Points on a hilly landscape, in no order, each with its height.
From any point a climber steps to the highest of the 2 points nearest to it. It stops when none of these is higher. Distance is the straight distance between rows; heights are no part of it.
K420 (h 2.58): [135 143 132 226 135 139 201 187 124 186 120 191 150 120 164 146 132 118
 170 102 153]
K402 (h 0.67): [145 126 160 137 141 125 168  36  94  86 175  97 121 150 107  61 151 213
  76  81 109]
K56 (h 2.72): [123 127 120 163 180 162 103 150 152 169  75 112 124 151 179 179 173 130
 160 115  66]
K296 (h 0.85): [152 127 149 131 115 125 147  36 108  88 153 125  98 165 142  67 148 198
  81 109 112]
K651 (h 4.27): [151 137 122 157  81 105 120 127  78 146 155 212 119 134 118 126 109 130
 136 170 175]
K850 (h 2.54): [131 101 112  68 190 100  98 142 145  77 124  47 134  98 101 117 157 108
 113 124 136]
K333 (h 3.36): [142 114 131 115 101 123 123  66 133 111 128 166  80 155 142  84 150 140
  80 164 103]
K181 (h 4.32): [161 132 118 201  89 104 174 190 106 172 130 220 164 112 154 125 119 112
 156 159 154]
K341 (h 3.03): [113 141 122  78 149 116 139 135 144  73 152  83 145 115  64 118  98 106
 117 120 170]
K144 (h 3.07): [ 89 130 126 130 107 146 136 187 126 172 140 150 141 111 114 146 106  85
 129 124 165]
K721 (h 5.18): [114 140 111 131 172 116 131 201 145 144  89 110 187  83 123 171 113  91
 165  87 130]
K381 (h 1.61): [132 100 102 120 135 132 105 143 118 161 105 100  99 110 161 161 101 115
 153  94  92]
K426 (h 1.86): [142  99 115 125 126 158  79 123 116 171  92 107 105 141 169 158 134 110
 139 118  70]
K706 (h 3.04): [119 114 120  69 184 105 101 115 155  72 151  51 147 124  77 103 176 144
 108  96 128]
K343 (h 3.74): [123 127 119  63 153 105 122  87 142  69 136  42 140 120  92 118 148 181
 106  81 138]
K84 (h 4.70): [125 137 120 112  97  85 165 116 132  86 173 141 135 138  95 109  75 145
 115 143 159]
K946 (h 1.87): [122 121 125  74 141 116 138 166 154 105  84  86 125  90 119 131 123  68
 136 125 129]
K267 (h 2.19): [123 150 129 165 134 151 148 151 106 162 105 147  91 129 185 170 130 101
 165 119 125]
K729 (h 2.02): [117 109 122  91 156 131  99 110 166  95  97  89  72 152 103 123 159 105
 100 121 102]
K91 (h 5.09): [159 146 131 132 127 140 101 111 118 149  94 141 125 101 141 126 112 111
 122 167 119]
K592 (h 2.38): [151 142  83 138  62  84 160 132 101  87 194 205 155 157 120 103  97 173
  96 143 192]
K89 (h 3.99): [119 152 147 150  86 129 107 107 101 120 129 180 132 133 120 134 103 120
 137 151 157]
K911 (h 4.82): [113 128 145 169 134 134 161 159 128 189  75 148 155 122 139 199 162 138
 162 114 103]
K408 (h 4.00): [154 129 124 133 109 149  92  83 114 130  99 137  87 157 171 113 149 111
  75 168 102]
K10 (h 3.21): [133 130 105 124 105  78 127 104 130 130 179 178 122 141 127  69 109 171
  96 156 140]
K480 (h 1.92): [121 123 142  94 125 155  86  61 151 108 131 110  91 181 109 114 161 150
  70 139 106]
K172 (h 3.96): [130  98 108  97 172 152  83 146 147 115 112  54 118 150 168 156 168  98
 146 150  83]
K245 (h 3.80): [118 110 163 146 182 132 103 176 141 138  60 105 159 104 147 188 167  98
 178 103 104]
K332 (h 5.30): [118 158 118 155 100 106 117 170 139 149  86 152 139 121 116 142  69  92
 157 109 148]
K298 (h 0.88): [123 124 143  97 109 125 140  75  86  87 161 112  99 120 147 105 108 143
 122 120 137]
K788 (h 4.51): [157 151 111 185  91 115 146 159 109 159 131 219 117 123 146 124 133 108
 138 173 158]
K11 (h 5.03): [138 111 122 105 170 176  89 138 156 130  92 101 129  97 108 150 152  99
 140 142  92]
K573 (h 1.67): [ 98 132 107 116 113 152 107 119 127 138 131 157 100 153 162 140 135 150
 132 158 107]
K999 (h 2.06): [154 134 104 148  68  72 166 101  96 101 198 167 167 174  99 101  91 191
  91 109 181]
K242 (h 2.56): [112 130 125  98 153 133 102  78 137 105 106 127 102 160 119 124 125 123
  89 126 108]
K650 (h 3.70): [125 117 121  87 174 123  86 156 118 118  97  62 118 104 146 179 165  83
 148 120 121]
K288 (h 3.28): [110 116  98 144  93 109 154 164 115 156 172 171 125 131 156 119 105 126
 147 133 140]
K515 (h 4.08): [128 123 159 191 184 186 152 150 129 172  64 123 147 102 155 181 185 118
 185  81 122]
K544 (h 4.42): [108 136 133 114 156 104 108 170 142 142  87  89 151 107 129 185 129 107
 159 123 123]
K972 (h 4.19): [169 127  98 138 102 117 101  94 101 164 143 162  92 136 175 105 132 161
 132 176 115]
K924 (h 4.79): [146 131 142 122 109 117 170  87 108  91 206 127 130 130 104  54 120 192
  89 125 148]
K731 (h 2.92): [134 126 115 119  83 107 129  98 154 147 137 171 102 119 120  98 126 130
  94 155 123]
K4 (h 4.65): [138  81 125  67 148 164  78 127 131  84 110  38 128 140 164 120 171  99
 112 148  81]
K96 (h 2.77): [138 134  75 126  88  79 156 134 108 117 173 217 128 143 132  86 103 169
  97 164 158]
K485 (h 5.71): [144 125 129 130 107 150 134 141 127 143 120 144 135  85 154 110  97 103
 135 141 101]
K416 (h 3.45): [106 117 145 129  62  99 132 152 137 119 127 136 172 121 100 130  83 117
 148 125 163]
K67 (h 3.18): [106 135 125 107 157 123 107 124 128 117 106 132 108 138  97 135 114  86
 122 117 138]
K996 (h 5.31): [ 97 125 130 169 139 145 166 189 148 166  88 149 158 103 111 188 141 128
 186  87 115]
K534 (h 5.95): [130 114 142  96 107 110 173 103 120  79 186 109 140 118  85  90  96 173
 106 112 140]
K995 (h 4.03): [139 143 111 182  65  98 132 167 100 133 173 199 146 143 124 135  80 134
 143 156 189]
K845 (h 0.26): [115 125 187  93 189 113 132  76 139  81 155  59 133 142  84  68 155 175
  89  84 119]
K472 (h 5.01): [112 120 145  74 141 156  89 113 135  98 121  74 129 109 121 102 141 134
 124 133 111]
K880 (h 2.78): [127 146 128 193 108 152 193 200 126 158 127 168 155 117 131 162 108 104
 151 128 168]
K313 (h 4.06): [114 131 108 125 102 126 138 120 137 117 183 137 107 125  81 111  79 143
 142 129 156]
K639 (h 1.07): [155 148 144 126 115 113  92  78  98 125 171 108 112 142 135 126 117 166
 130 169 128]
K496 (h 1.97): [126 135 114 165 118 135 116 134 119 161 121 163  97 136 171 156 124 135
 168 152 115]
K364 (h 1.06): [103 165 131  85 115 113 120 105 139 115 162  96 120 130 110  94 133 139
  78 120 147]
K503 (h 6.51): [125 115 132  97 127 182  76 113 149 121  95 107 125 133 137 118 160 115
 124 150  90]
K931 (h 2.43): [134 159 135 203 143 133 180 166 125 176 101 183 107 122 178 146 147 122
 158 128 125]
K504 (h 4.57): [179 117 127 157 113 138  93 102 113 149 106 161 100 137 174 119 123 109
 120 187  97]
K897 (h 3.53): [ 97 108 123 117 152 163 142 175 129 146 119 141 148  91 101 157 122  79
 144 129 130]
K331 (h 3.71): [116 151 125 156  63 109 144 169 132 117 168 144 168 140 101 139  70 108
 148 137 184]
K508 (h 6.16): [112 154 113 163 148 118 146 185 128 164  95 148 156 122 129 183  97 103
 157  91 134]
K623 (h 0.79): [ 92 143 141  81  95  97 112 126 138 124 172  96 145 127  87 103 121 140
 123 101 178]
K528 (h 3.85): [125 139 128 100 126 117 142  73 120 106 190 150 122 140 137  61 125 173
  93 155 115]
K832 (h 0.56): [108 159 123  86 117 128 109 149 150 151 148  95 147 112  88 140 118 114
 125 136 158]
K597 (h 1.33): [113 138 133  99 124 153 111  98 131 124 152 110  96 149 141 145 140 153
 139 172 123]
K190 (h 1.38): [144 110 154 100 147 167 113  42 138  62 124  72  92 177 126  88 175 149
  75 111 107]
K766 (h 4.41): [127 112 172 190 165 177 157 145 124 177  82 159 138 114 140 188 167 122
 182 127 105]
K733 (h 2.20): [120 113 119  72 154  85  98 130 161 111 103  75 135  96  94 122 140  88
 118 112 128]
K904 (h 3.02): [123 146  99 159  88 143 161 187 114 173 156 162 132 116 138 145 109 115
 147 127 163]
K588 (h 4.66): [132 107 141  76 133 110 154  82 128  77 150  77 125 114  77 116 118 163
 107  92 133]
K806 (h 4.18): [115 125 130 137 157 178 111 157 137 161  99 131 117 118 124 163 147  89
 142 139 106]
K614 (h 4.85): [142 159 131 184 105 112 142 147 132 160  95 189 127 113 130 144  89  95
 138 137 143]
K355 (h 3.24): [128 110 143 145 189 163 113 156 141 123  46  84 137 140 176 178 174  96
 159 110  69]
K862 (h 5.14): [142 128 123 168 132 153 130 166 123 173 114 156 175  82 146 125 104 111
 170 123 121]
K700 (h 1.41): [119 147 154 106 129 112 110  71 146 113 150 106 114 163  92  79 154 166
  77 116 134]
K278 (h 3.79): [105 135 132  98 137  91 144 121 131 108 128 131 136 125  87 121  86 103
 104 135 147]
K329 (h 3.78): [139 123 156 196 185 159 185 171 142 179  80 110 168  80 123 169 162  99
 198  78 129]
K434 (h 4.10): [156 121  99 198  68  92 165 203 118 157 125 212 200 134 144 138  81 113
 130 143 175]
K745 (h 0.50): [141 129 190 135 167 119 153  64 126 102 161  81 143 139  91  68 167 215
  64  63 113]
K675 (h 2.24): [134 112  94 142 152 176  97 123 146 162  81 123 100 167 182 160 149 132
 137 137  67]
K185 (h 5.52): [141  97 152  70 171 141  84 104 146  67 142  45 129 144 129  97 158 124
 108 144  98]
K901 (h 1.05): [134 111 147 105 123 141 132  52 106  72 149 102  85 146 143  94 140 161
  99 116 100]
K764 (h 3.61): [107 117 130 117 112 112 131 138 121 144 162 129 104 127 131 139  92 125
 152 124 137]

For each start below, name the point where the climber stops.
K675 => K508
K731 => K485
K573 => K534
K904 => K534

For each start below, name every point that the climber comes to, in order.
K592 => K96 K10 K528 K924 K534
K597 => K573 K496 K267 K931 K420 K880 K904 K288 K764 K313 K84 K534
K426 => K675 K56 K355 K245 K544 K721 K508
K733 => K850 K706 K343 K588 K534
